Points, in no order, along strands that fork, close into loops and pass close to each other.
Two points are linked if the straight distance between their rows is under 71.4. Some points are linked to none.
q_124: [  9  28  15  -9  26   0 -14  11  19  -3  37   3  11  10  17  -8  25 -14
  32   6  26 -25  17  28  12  -8  13  17  17   4 -15  21 -23]
q_600: [  4   7 -14 -11  16  19  -8  13   8 -12  11 -15   2  -3  15 -24  15 -17
   0   1 -22   2   6  17  11   2  -6  -3  16   1  -5  34 -34]
q_715: [ 30  -6  14 -10  20 -44   0  37  -3 -14  29  -4   2 -27 -11   1  15 -28
 -12  -1  29 -18  20  24   0   2  -6 -14  15   0 -10   5  10]
q_162: [ 15   2 -19  17 -16  46  -8 -19   4  16 -36  -6 -11  25  15  -8 -20  34
 -27  20 -38  26 -33 -21  -4  22   1  -9 -16 -12  16 -19   2]
q_785: [  0  -9 -25 -21  -1   4 -12  23  11 -14  -1 -25 -12 -29  12 -32  16 -20
  -1   5 -25  10   6  22  -6  12 -29  -3  11  -1   3  43 -24]
q_956: [ 24  -2 -20 -12 -10  39   4 -23   4 -20  -1  -2   4   7  33 -23   0  17
   8   6 -34   3 -32  -4  13  11  18 -12  29   8   4  26 -52]
q_800: [ -4   4 -29   8  10   9  32   5   2  35  -2  -5 -11  18 -16  -6  -6  22
 -32   2  -1   4  12  -9   3   2  -7   3 -15   4   4 -26  14]
q_178: [-10  13  -4 -19  27   2   3  14  -3   4  36  22  19   8  -1   8  -3  -6
   3  -5  22  -9   8  13  -1 -17  13  -9  14   2 -11  23  -3]
q_951: [  5 -41 -38 -13 -20 -12  37 -20  -9  16  -6  30   7  -7 -12   3 -31  50
  -2  -7  -8  12 -23 -31 -18  14  22 -22  -8 -14  10   6  -3]
q_246: [-40  -3   4   3 -15  11 -19  -8  12  -5 -30   4   7  -4  -5  14 -11  -4
   1  -7 -31  21   2   0 -14   1 -17   4 -23  -6   1   9  -1]
q_123: [-29   0  -5  29  -7  12  -3  10   3  13 -39 -25  -2  27  -9  13   6   4
 -31   3 -27  15  -1 -11   3   7 -29  16 -38   1  -1 -26  15]
q_405: [-24  -7 -31 -27   9   9  18  37  12  22  15  -2   4 -10  -7  -4   7  -7
 -14 -11   2  -2  19  19 -24   5 -17  -9   6   5  -3  30  -7]
q_910: [ -8  13  22  29  -2  -7  12 -13 -20   4 -20  -4  -7  25 -19   4   7   0
 -18   5  13   2  -3 -23  21 -28  -3  13  -2  24  -2 -57  29]
q_138: [ 10   3 -42  -9   4  19  25   2  27  15   2 -19   3  15  20 -15  10  20
   4  -4 -14  -1  -5   1   2   7  -1  -4   4  24  -2  29 -28]
q_252: [-12   2  22   3   9  -6   5  -5 -32  -3   7  19   5   2 -19  14 -17 -11
 -18  -2  14   8   3 -12   7 -27   9   0   0  -1   2 -30  21]
q_517: [-17  18  -1   9  -3  34  -7 -19  -3  14  -7  22  -7  23  -9  -1 -25  14
   2   8  -8   8  -3  -8   3   9   3   0 -13 -11   4 -22  14]
q_144: [ -5 -12 -38   5 -12  -5  34 -18  -3  26   0  28   5  17 -12  -3 -31  42
   4  -6   3   2  -9 -25  -7   4  19 -16  -7  -4   8 -14  19]
q_824: [ 11  17   8  -7  26   8 -21  22  15 -10  22 -14  -1  -4  13 -18  26 -25
  13   4   4 -14  21  26  13   0  -4  10  10  -1 -12  28 -28]
q_553: [ 21   0 -18  -1  -6  13  35 -28  -3   4   1   8   4  30  15  -8 -14  37
  19  -8  23 -18 -31 -21  15 -10  37 -10  14  31  -4  -1   5]
q_950: [ 29  -1 -10  -3  14 -37  24  22  -5 -15  34 -11   6 -10 -11   2  14  -8
   8 -14  33 -26   3  13  13  -8   5 -21  16  17  -8  14  13]
q_17: [ -9  -4  15   8 -19 -47  -6   0  -3 -28 -17 -14   8 -30   5  17   1 -29
  21 -24   4   1  11  11  -8 -19 -17  -7 -14  12   5  -4  21]
q_530: [-27  -3  -7  36 -20   6   0 -12  -6  12 -43  -3   3  24  -5  12 -16  14
 -22  -3 -30  20  -8 -28   1   3 -11   0 -28  -2  10 -37  23]
q_113: [ -9  -7 -16 -17  -2  13  12 -12   4   1   6  13   3  -7   0   0 -18  10
   3  -5 -12   9  -5   1  -4  -1   5  -7  -3   0   1  22  -9]
q_616: [-22 -16   1  -3 -17   1 -11  27   0 -11 -36 -32  -9  -9  -3   8  18 -23
 -22   7 -28  18  -4   4  -6   8 -44  19 -35  -9  -7   6  -2]
q_27: [-15 -12  24  -7   3 -47  16  -2 -12  21  11  28  -8  -7 -22  14   2 -12
   3  17  38   1  20  -4  10 -21   5  32 -21 -16   2 -51  25]
q_899: [ 15 -23 -57 -31  -1  13  36  11  10  43  15  -9 -16   7  -4  -9  -3  38
 -17  12   4   5 -18 -14 -15  26  -5   4 -25 -14   9  30  -7]
q_467: [  8 -10 -37  12 -13  19  30 -26  22  27 -14  22  14  31  11  -3 -13  62
   9  -9 -12  -4 -25 -19 -10  10  32 -29  15  19   6   1 -15]
q_608: [ -5 -11 -24 -27  13  18  22  17  -1  13  19   1  -6  -7 -11  -4  -6   4
 -23   1  -6   6   2   6  -3   5  -5  -3  -4  -7  -2  21  -8]
q_644: [ -1 -33 -22   2 -34   4   1 -30  17  16 -34  19  -4 -10  -3   5 -23  48
  -8   0 -48  32 -21 -23 -26  18  -5 -16 -15 -13  21  -6 -10]
q_406: [-15 -31  -7 -12 -31 -44  23 -24  -9  -4 -11  14  13 -33   0  21 -24   8
  24 -30   1   5   1 -10 -17 -22  13 -10  -8   8  12  -2  10]
q_116: [-12   0 -11   4  -1   1 -28  28   7 -26 -23 -36  -5 -18  11 -18  24 -29
  -9  -2 -37  10   6  17  -2   8 -36 -11   8   1   1  28 -17]
q_293: [  4   3  14  -5  10   8  12   4  19  27   4  -2 -20   5 -19  -3  10   7
  -3  15  15  -8  18   4  10  -2  -6  43 -27  -2  -7 -14   8]
q_840: [  7 -21   9 -15 -19 -34 -23  22   0 -36 -18 -23 -22 -46  15  -8  24 -42
  12   5  -6   6   4  24 -15  21 -40   6 -15 -15   0  22   6]
q_135: [ 11   8  15  18 -15  -9 -38 -28   1 -42   2  -2  19 -20  28   1  -2 -17
  40 -25 -25  -6  -5  -2  -5  -5  20 -22  34   6  16  31 -23]
q_621: [  9 -15 -40 -11  11  26  39   2 -29  11  14  14   6  18 -15  -4 -22  35
 -32  -1   1   1 -29 -21   0  12  23 -29  11 -10   0   4  -2]
q_115: [ 48  22  38  11  37 -34 -25  21  17 -14  36  -4   5  -8 -16   1  29 -20
  -4  22  37 -33  21  25  18   7  13   6  39   1 -13  -3  -6]
q_642: [ 19  -6   1 -25  21  -7 -25  16 -15 -31  37   5   4 -28  22 -16  -2 -29
   0   2  -4   2   0  17   0   1   2 -20  27 -23  -4  51 -17]
q_364: [  3  -6  12   5  -4 -45 -50  24   3 -40 -17 -11 -20 -39  21 -15  27 -50
   9  -2   0   0  15  30 -24  29 -39  -8   4 -21   9  32  14]
q_645: [-21  23  24  29  14  18 -33  20  -8 -24 -20 -28  10  21  -5  10  25 -26
 -14  -3 -18   3   0   4  11  -7 -15   7  -3  12 -16  -6  -1]
q_652: [ -9   2 -27   0   3  -5  32  -6  -8  32  14  21  -7  22 -21  -6 -16  28
  -4   5  18  -2   5 -16   5  -1  10   2 -11  -2   3 -29  25]
q_761: [  4  16 -15  10   4  30  11 -13 -29  29   8  14 -17  37 -15 -19 -24  30
 -26  20  11   4  -4 -22   9  23   9 -14  12  -9   3 -54  32]
q_779: [ 44  34  28  21  36 -32 -35   4   3 -26  37   2  -1   2  14 -10  29 -29
  10  -3  32 -30   8  25  21   7  16 -13  38  -7  -4   6 -10]
q_483: [ 14 -34 -10  -3 -22   8  26 -29 -22   0 -11  21   3 -13  -6   3 -34  30
  -8 -19 -17   7 -28 -32 -10  -5  28 -22  10  -3  10  -1  -6]
q_563: [-13  -8  -5  -1  -9  18  -6   2   1  19 -18  -2 -25   6 -10  -1 -11   5
 -17  23 -24  24  -1  -8  -1  23 -29  24 -51 -32   6 -15   8]
q_81: [ -5  38  33  26  22  16 -28  13   3 -16  -6 -20   5  23  -6   0  35 -22
   2   8   4 -12   9  14  19 -14  -4  17   7  19 -19 -16 -11]
q_836: [  4 -13  -8 -21  -3 -44  13 -10  -8 -19  31   9  21 -27  10  18 -12   2
  35 -22  31 -14  -9   8  -9 -15  23 -20  12   1   0  36  15]
q_684: [  2  -8  13 -16   3 -48  11  -5 -19  -7  31  19  18 -23   4  25 -16 -10
  21 -14  41  -5  -2   3  -3 -37  19  -6   7  -5  -1   3  24]
q_63: [-10   1   3   8  17 -13  30  25 -14  27   8  -9  -1   7 -38   8  16   1
 -41   7  14  -3  27  -1   9 -14 -10   5   1  19  -4 -42  14]
q_838: [  8  -1   3  22   4  -8  30  -5 -18  29 -14  -9 -17  28 -17  -8  12  14
 -39  20   9   4   6 -26  21  -6  -4  17 -13  13  -1 -66  25]
q_637: [-13  16  10  11   7  46 -17  -2  -1  14 -12  -3 -18  28 -10  -3  -3   6
 -14  22 -15  12  -3  -5   8  19 -16  24 -29 -19  -3 -18   7]
q_275: [-18  26  48   3  20 -20 -33  -9  -6  -3   7  24  11   6  -6  28  -6 -18
   9   7  36   7   6   6  -7 -43   3  19   3 -10  -9 -18  19]
q_8: [-15   3  -2 -17  10  -8  -3  29  14   3   5  -7   3 -14  -2  -2  12 -23
  -1  -9   7  -3  28  26 -13  -9 -19  -1   1   7  -9  19   1]
q_339: [ -5 -27 -49 -19   8  -1  53  21 -21  21  17   4  12   7 -22   4  -8  31
 -26  -5  13  -8 -15 -19  -8   8  10 -26  -4  -7   0  18   2]
q_328: [ 27  40  33  26  21 -29 -49 -13   5 -35  19  -7   2  -1  30  -3  21 -32
  34 -10  24 -22   4  23  14  -3  11  -7  22  -9   1  10  -4]
q_54: [ 11 -13 -22 -16   5 -29  43   9  -2   1  25  -6   9   2  -8   6   8  17
  19  -8  39 -26  -7  -2  11 -15  13  -7  -2  19  -8  20  15]
q_781: [ 24 -14  41  -6  -2 -59 -19  26  -1 -24   1 -11  -7 -45   6  13  21 -45
   3   4  27 -13  20  27  -5  11 -19   3  -8 -18  -5 -11  15]
q_749: [-38   1  21   0  -5  -1 -26   6   8  -5 -24   0  -2  -2  -4  17   4 -16
   7   2  -6  14  12   8  -9  -4 -23  28 -39 -10  -9   6  11]
q_91: [-23   1  27   1  -5 -15 -40  19  15 -25 -26 -24  -3 -12   4   9  26 -30
  19   0  -4   4  12  20  -7   0 -29  27 -30  -7 -16  21   6]
q_361: [  3  -7 -17   6   6  -4  35  21  -2  19 -13 -28  -7   4 -12  -3  11   5
 -43  -3  -5   4  14  -4   5  -8 -17  -1 -13  19  -1 -28   6]
q_152: [ -8   6  30  11   2 -42 -69   9   0 -44 -11 -14   5 -26  25   5  17 -44
  23 -10  -1   4   8  19 -18   8 -25  -3  -2 -22  -5  36   8]
q_456: [-21  11  11 -16  17   5 -21   6   3  -7   9  14  14  -7   6   6  -4 -20
   3  -6  -3   6  18  20 -11 -17  -5  -3   4  -5 -11  23  -6]
q_150: [ 12  -8 -50  -3  -6  26  30 -10  24  18  -9   2  17  25  18  -7   2  49
  -2  -5 -22   0 -25 -10  -6  11  19 -25  16  20   5  26 -33]
q_923: [ 13 -27  -6 -12 -25 -45  18 -20 -15 -24  13   3  17 -43   4  15 -20   1
  28 -33   8  -4  -8  -6 -13 -13  19 -23  10   8  10  21   6]
q_885: [ 16  -6 -10  10 -20 -30   5  24  15 -19 -33 -47 -13 -20   8 -10  27 -23
  -2 -14 -15  -2   7  14  -3  10 -44  -7 -14  22   1   4   5]
q_977: [ -1  -9  23  10 -28   0 -21 -37   1 -29 -19  -6   7 -17  13  15 -13  -2
  30 -17 -27   7 -18 -15  -1 -11   9   3   0   8   9  16  -4]
q_298: [  1  -9  50   2   2 -55 -24  23 -16 -18  -4  -3   8 -26  -2  31  14 -44
   0   4  26  -1  18  13  -3 -17 -18  10 -17 -11 -10 -28  18]
q_549: [ 29 -25 -19   4 -30 -23  25 -24   5 -13 -34 -25   0 -18  16   0  -9  19
  -2 -13 -25  17 -21 -20  -3 -12  -6 -12 -15  25   9   3  -6]
q_373: [  7  10  21  -2   0  24 -13 -21 -22 -26  13  15  15  -4  15   5 -19 -14
  11 -14  -3  -4 -14  -4   3 -16  28 -16  28   3   1  13 -10]
q_822: [  5  -3 -14   7  -8  27   6 -14 -35  17   4  19 -14  16 -11 -16 -41  25
 -19  18  -9  15 -11 -29   3  25   8 -13  -6 -32   9 -46  29]
q_30: [  0 -13 -11  36 -32  31 -14 -18   0  17 -37  10   0  18   2   2 -29  43
 -17   8 -48  25 -25 -27 -17  26   1 -25  -6 -22  19 -38  12]
q_587: [ 13 -10 -27  -4  -8 -16  43 -20   7   3   7  -1  11  10   6   1  -9  33
  26 -13  20 -16 -19 -13   9 -15  23  -9   1  28  -4  17   6]
q_959: [ 34  -1  29  19  -4 -38  -4  26  21 -13 -11 -41 -14 -20 -16  -1  35 -22
   0   3  13 -24  22  16  15  10 -22  23 -13  12  -9 -19  10]
q_257: [ 21   1   2 -17  14  -1  -9  -7 -19 -30  38  13  16 -13  23  -4  -9 -14
  17 -11   7  -7 -12   5   4  -8  28 -20  31  -6  -2  40 -14]
q_109: [-26  21 -24  -6  29  37  11  25   6  43  36   8   4  26 -21   3   3  10
 -22   4   6  -6  22  10  -7  15   1  -3   7  -4   1   0  -9]
q_497: [ 23  13 -12  -1  13  46  16  -2   8  39   6  -7 -25  32   1 -20   3  27
 -20  23   5  -1  -7  -7  12  19   0  22 -12   0   0 -15  -1]
q_891: [  1  19  37  18  -7   6 -57 -26  -7 -46 -10 -14   8  -3  32   5  10 -26
  44  -7 -12  -3 -16   1   6  -3   9  13   0  -7  -4  25 -13]
q_55: [  9 -21  -4 -39  11 -11   1  28 -10 -15  22   0  -3 -35   4  -8   1 -26
 -10   2   1   7   5  19 -11   2 -11  -7   6 -19  -4  39  -8]
q_693: [-22  -5   7  -5 -20  33 -19 -41  20   0  -9  42   6  -1   8   9 -21  27
  31  -4 -35  14 -11  -5 -19  13  17  -9   7  -9  13  16 -30]
q_454: [  1   7  10  13  18  14   5  29   5   9  -8 -36  -6   4 -21  -1  28 -12
 -38   4  -9  -4  18   7  11  -4 -23  13  -2  14 -11 -17  -2]
q_513: [ 14 -15   7   7 -14  17  11 -23 -27 -11 -15  -1  -1  -8   3   4 -25   4
 -18 -11 -22  10 -24 -27   3 -13  12 -11   2   3   6  -6  -1]
q_763: [ -2  24   3  14  18  21  14   1  -7  44  24  12 -18  40 -38 -10  10  25
 -21  32  30  -6  13 -10  13  12   7  14  16   6  -4 -49  20]
q_555: [-31  -8   4  41 -25  22 -15 -17   0  10 -37  15  10  17 -10  17 -26  23
 -10 -11 -43  15 -11 -24 -15   7   1 -20  -6  -7  14 -31  10]
q_947: [-20  15   7  25  17   6 -45  38   4 -26 -20 -36   9   3   4  -6  32 -38
 -14  -4 -27   0  15  16   5   1 -27  -6   6   4 -12  14 -15]
q_850: [ 36   4  19   5  26 -33 -48  16  30 -21  20 -12 -27 -30  21 -30  33 -30
  20  10  20 -24  22  36  13  39  -2  11  14 -31   5  37 -12]
q_839: [-18  -5 -20  -9 -12  25   2 -24  27   3  -8  18  10  -1   6  -1 -12  22
  12  -6 -37  13  -6   2 -12  11   6  -9   4   3   6  25 -31]
q_622: [ 34  -1  26  -4  27  -7 -37  36  27 -10  22 -18 -10 -25   2 -25  30 -30
   5  21  13 -24  27  29   8  21  -4  24  19 -17 -11  30 -24]
q_102: [  3  24  28  22   8 -28 -62 -15   4 -43   0 -14   7 -13  31   2  14 -35
  38 -15  -2  -5   4  15   1  -1  -1  -5   7 -14   2  28  -2]
q_254: [  6 -32 -20 -48 -13 -10  21  17   2   0   6 -10 -20 -39   3 -12   3 -12
  -4   8   0  11  -2  14 -14  10 -25  12 -15 -12   1  30 -10]
q_141: [-19  26 -39   5  15  45   4  11   9  42  30  13   2  33 -13  -4 -16  25
  -1  10  -7   2  16   7 -12  32  -1  -7  -1 -19   7  -9  -4]
q_819: [ 12   2 -39 -19   0  12  13  11  37  15  12 -34  -4   3  25 -31  28   7
  21  -3  -9 -10   8  11   3  13 -12  12   4  22  -1  45 -38]
q_172: [-32  26  37   9  13   6 -32  -9  -7   6  -3  32   2  19 -16  18  -9  -9
   8  14  21   9   7   0  -4 -21   2  25 -15 -19  -5 -26  24]
q_87: [  5  22  -6  -4  22  27  28   0   7  22  28   9  -3  39  -6  -7   9  18
   4   9  34 -22  -4   0  20  -2  18  12  14  23 -11  -7  -2]
q_609: [-10  18  28   3  -7  45 -26 -28  -7 -18 -14   7   1  15  17   2  -9  -7
  17   2 -13   5 -19  -9   9   0  11  10  -3  -3  -3   2 -13]
q_33: [ 21 -31 -22  -9 -23 -19  35 -24  -6   5 -25  -4  -6 -13  11  -4 -19  23
 -10  -5 -13  21 -16 -24   1  -6   2   0 -30   3   9  -9   0]
q_814: [ 27  -9 -26  -2  -3  38  26 -21 -16  10  -9   8  -8  18   8 -15 -26  37
 -25   3  -7   9 -34 -24   3  13  25 -18   9   3   5 -10  -3]
q_133: [-34  26  12   7   8  19 -17 -16  -1   9   2  36   8  18 -10  13 -23   0
   9   0   4   7   9   1  -7 -14   9   3  -2  -9   4 -16  13]
q_952: [-15  19  21  -7  19 -26   3  -6   8  15  23  29   3   5 -15  16  -2  -1
  20   7  49  -3  10  10   4 -37  14  25   3  -4  -6 -14  26]
q_336: [ -4 -10  19   8   5 -33  24  36   2  28  -4 -16  -1  -9 -41  12  30 -13
 -33  14  21  -8  39   4   6 -10 -16  22  -5  23  -5 -51   7]
q_675: [  0 -29 -63 -29  -6  -4  28  22   9  -3   2 -15  12 -17   2 -14   8  20
  -8  -8 -16  -3 -19   0 -17  14  -4 -35  28   9   4  55 -33]
q_191: [  4  34  16   2  12  41 -11  -4 -12 -23  12   5  12  26  30 -17  11 -17
   5   0  -3 -11  -2  10  19  -3  19   0  28  11  -7  -2 -33]
q_207: [  8 -33 -49 -25  -5  -7  44  10  -8   4   0  -6   9 -12  -8  -3 -10  25
 -15 -14  -5   4 -22 -11 -12   5   5 -28   3   2   0  30 -14]
q_491: [ 14   5   8  17   3 -11  -6  28  17 -15 -15 -46 -11  -9  -5  -8  31 -23
  -8  -5 -10  -9  16  15  11   2 -32   6  -7  16  -9   1   2]
q_827: [ -5 -25  23   8 -33  -4  -7 -42  -6 -13 -12  17  10 -27   3  25 -28  10
  29 -25 -22   2 -12 -25 -19 -22  28  -4  11   6  17   8  -2]
q_733: [ -4 -11   8 -13  -8 -60  16   9 -12 -10   8   8  12 -31   2  22  -5 -24
  15 -21  30  -3  17  14 -11 -27  -3 -11  -4   6   0 -10  23]
q_480: [-23   8 -21 -20  34  21  18  27  -3  24  45  19  19  23 -14   9   9   7
 -14   3  22 -18   6   5  -3  -1  15 -15  16   2  -6  23  -7]
q_420: [-25   5  26  13 -23  30 -26 -37   9  -7 -13  39  17   6  12  18 -19   9
  31 -17 -27  -1 -10 -10 -17  -8  30  -9  23   4  13   4 -26]
q_159: [-19 -14  18 -10  -3   1 -12  44  11   7 -22 -25 -13 -18 -13   2  28 -31
 -17   8  -4  -1  24  17 -16   9 -41  30 -29  -7 -10  -2   1]
q_717: [ 11  -3 -52  -8  -3  26  26  -3  12  40   5   1  -8  19   0 -13 -19  45
 -15  11 -13  15 -12 -12 -12  26   2  -8 -17 -13  10   6  -1]
q_574: [-24 -21  -4  -3 -22 -33  20 -20 -11   6 -16  18   3 -16  -4  15 -24  -2
  10 -12   1  11   8 -13  -4 -20   1   3 -26  -1  11 -24  18]
q_878: [-28  -1  23  19 -12   7 -12 -16 -47  -2 -10  25   6  10 -17  21 -28 -13
 -22  -2  -4  11  -8 -35  -4 -13  11  -2  -6 -14  13 -41  30]
q_199: [ 10  21  -7  -9  -9  57  14 -23  -9   8  -4  16  -5  43  29 -19 -19  23
   0   3  10 -10 -27 -12  16  21  33 -15  26  15   1 -16 -22]
q_524: [-14 -10  -2 -20  -6  -9  -6 -13   6 -17   4  15  15 -26   7   7 -14  -5
  16 -15 -16  12   2   8 -16 -11   5 -16  10   1   1  34 -10]
q_286: [-13   0  12  -6   0 -18   8 -20 -17  -2  15  31  15  -6  -5  20 -29  -1
  12 -15  22  -1  -3  -8  -4 -35  27  -4   7   0   5  -5  20]
q_415: [-15 -10  23  13 -26 -20 -15 -15 -14 -25 -22  -5  13 -17   2  24 -13 -20
  13 -19 -15   9  -5 -11  -5 -23  -3   0 -16   6   6  -3  15]
q_944: [  8   8  -5   7  10  24  20  -7 -19  -2  -1  -4   3  11  -4  -3 -11   6
 -25  -7  -5   2 -11  -8  14 -11   8 -13  11  16  -6 -13   3]
q_316: [ 19  28  25  -5  31 -35 -18   7  22  -5  38   4  11  -2  10  11  21 -11
  37   4  49 -26  13  32   8 -20  14  13  26  -1 -14  14   0]
q_158: [ -1 -11  45   0   6 -49   2  13 -15   0   2   6   2 -18 -19  23  14 -25
  -5  16  33  -2  20   5  11 -25  -5  24 -13  -4  -5 -45  20]
q_111: [  4  -3 -20  10 -18  20  26 -34   5  22 -10  30   8  35   7  -7 -26  49
  18 -12  12 -16 -28 -27   1   1  44 -23  25  22   4 -15   3]
q_948: [ 30 -10   1  -7   8  17  21   9  20  44   9 -19 -26   8 -14 -16  11  18
 -24  23  11  -5   7  -8  13  13  -6  45 -28  -2  -5 -15   1]
q_656: [ 10   8  -2  12  15  19  27  -4 -29  31   7   1 -19  33 -23 -14   1  25
 -43  26  18   1  -1 -17  18  10   5   5  10   5  -4 -56  24]
q_960: [ -1  34  26  17  15  -4 -13  -3   9 -13   4  -5   7  11  -2   6  16 -16
  23  -4  18 -11  10  15  12 -28   0  11   7  20 -11 -11   2]
q_641: [ 24   6  11   0  11 -42 -46 -10  20 -36  12 -14 -26 -37  32 -19  25 -27
  33  -5  12 -10   9  34   8  31  -8  -1   9 -26  11  43   1]
q_95: [ -1  12  31   9 -15  41 -43 -26 -17 -42 -16  -5   5   8  36  -4  -1 -22
  22   0 -27   4 -28  -9  10   4  14   7  12  -3   0  19 -32]
q_142: [-25  15  13  34 -17  27 -10 -22 -32   9 -21  19   0  30 -18   6 -28   8
 -22  -1  -4   4 -12 -33   2  -1  13 -14  15   1  13 -57  31]
q_271: [-23   2  10 -11   0 -31  12 -19   1  20  13  33  -7   0 -13   9 -15   4
  24   6  34   1  11  -1   5 -25  11  32 -20 -17   4 -25  32]
q_188: [ -1 -13  -7  -5   1   3  15  -3 -36  20  15  24 -19   3 -21  -6 -22   6
 -23  24   0  17   6 -20   8  18  -3   8 -29 -38   6 -46  24]
q_202: [ -2 -14  14   3 -13 -12 -31 -12  -6 -33  -3   7  23 -35  11  13 -13 -17
  13 -29 -32   6   1  -4 -23 -13  11 -33  33   2  13  31 -16]
q_604: [ 14 -13  20   8  -7 -37  18  41  12   9 -13 -32  -7 -22 -20   6  32 -25
 -12   6  16 -16  33  14   5   2 -30  20 -13  20  -6 -33   7]
q_542: [-17  36  27  27   9  -3  -2  -8  -3   0  -9   1   5  27 -19  10   9  -5
   5   2  26  -4   1  -3  16 -37   4  12  14  30  -3 -41  20]
q_669: [ -6 -25  18 -21 -18 -28  -2  33  -2 -13 -21 -16 -14 -38   6   8  19 -43
   4   7   3   3  19  24 -17   8 -38  17 -27  -9  -5  -2   7]
q_224: [ 26  -1  -9  -6 -12  44  12 -30  -4  -5 -10   7  -2  17  24 -15 -17  24
  -2  -3 -17   5 -35 -16   9   6  26 -12  18  11   2   7 -22]
q_801: [  8  17   9  13  18  35   4   8  -9  -2  -5 -24  -6  19  -4  -6  15  -4
 -33   7 -13  -2  -1   2  21  -5  -7   2   6  12  -8 -16  -6]
q_84: [ 35   4  43   3  26 -26  -6  25  -8 -13  26  -4   6 -17 -25   7  18 -24
 -23  19  25 -16  17  13  16  -7   2   6  21   3 -16 -16   4]
q_439: [-30  -2  -8  -1 -16  26 -15  -5   3   7 -19  11  -8   0 -10   6 -24   9
 -12  12 -38  30  -6  -4 -14  25 -23   3 -33 -33  10   0   0]
q_995: [-39 -17  -5  -5 -27  -2 -23  11   9 -23 -44 -17   5 -22   1   8   7 -20
  -5  -5 -41  26  -4   5 -22   8 -39   2 -15   1   2  22  -6]
q_906: [ -6   3 -52  -5  -2  31  15  -3  13  39  24  22   4  27  -8  -5 -26  50
  13  14  -6   1  -2  -9 -15  37  11 -17  -8 -18   7   7   0]
q_796: [-32  -3  -3  23 -19 -18   7 -13  -3  14 -32   7  -2  12 -11  12 -12   2
  -4  -5  -7  10   9 -22   3 -12 -13  11 -36   0   9 -41  27]
q_687: [ -2   3  35  -7  11  15 -22  17  33  16  -5 -14 -15  -7 -19  -2  24 -10
   6  19  13 -11  25  14   0   5 -12  57 -30 -11 -15   4  -8]
q_200: [  5 -32 -36 -49 -11   1  32  16  16  29  14  -6 -22 -20  -1 -12   1  12
  -2   8   8   3  -3   4 -19  21 -21  21 -25  -8   4  36  -9]
q_924: [  2  24   0  -4  19  20  20  -3   1  36  32  24 -18  44 -24  -8   7  25
   5  29  50 -20  -2  -7  18   5  22  22  17   9  -5 -27  17]
q_719: [ 24  -5 -21  10 -18 -22  13  -4  16 -20 -25 -39  -4 -15  14 -10   7   0
   1 -15 -24   5  -4   0   5  -4 -22 -16  -6  28   1   8  -4]
q_757: [ 17  18  34   4  18 -36 -21  10  18 -10  15  -8   1 -16  -3  10  21 -21
  23   2  33 -17  18  30   8 -20  -2  16   6   2 -13   0  11]
q_75: [  1 -21 -48 -39  -1  -2   1  24   6 -15  18 -12  -1 -31  11 -29  10  -3
   4   4 -15   5  -8  13 -12  16 -13 -21  31  -2   6  61 -31]
q_552: [  2  28 -13  -4   5  47  18  -8  -2   0  10   8  12  43  30 -16   4  11
   5  -2  -2 -14 -11   2  17   8  25  -8  25  19  -6  -1 -36]
q_546: [ -1   2  13  11 -23  14 -15 -34  10 -22  -1  16  23  -2  25   6  -5   8
  40 -25 -25 -10 -10  -3  -7 -11  32 -17  38  19   7  17 -35]
q_233: [ 17  18 -17   4   3  58  -1 -15  12  22 -19 -12 -17  35  21 -20  -4  26
 -18  24 -23  16 -18  -9   9  24  -2  10 -16  -6   5  -8 -13]

A tip is a point with one link. Name the tips that can be reached along the links from each point below, in the order of the rows.
q_733 | q_123, q_827, q_142, q_687
q_207 | q_956, q_87, q_191, q_641, q_188
q_454 | q_33
q_608 | q_373
q_950 | q_781, q_91, q_819, q_609

A piece is all that can be reached along the links. How many separate loops has the piece of each point below (a circle has one, a figure eight two, a Y none), and how many tips (points with one link)?
q_152 | loops 0, tips 4
q_200 | loops 2, tips 1
q_878 | loops 0, tips 4
q_224 | loops 1, tips 5
q_604 | loops 2, tips 1
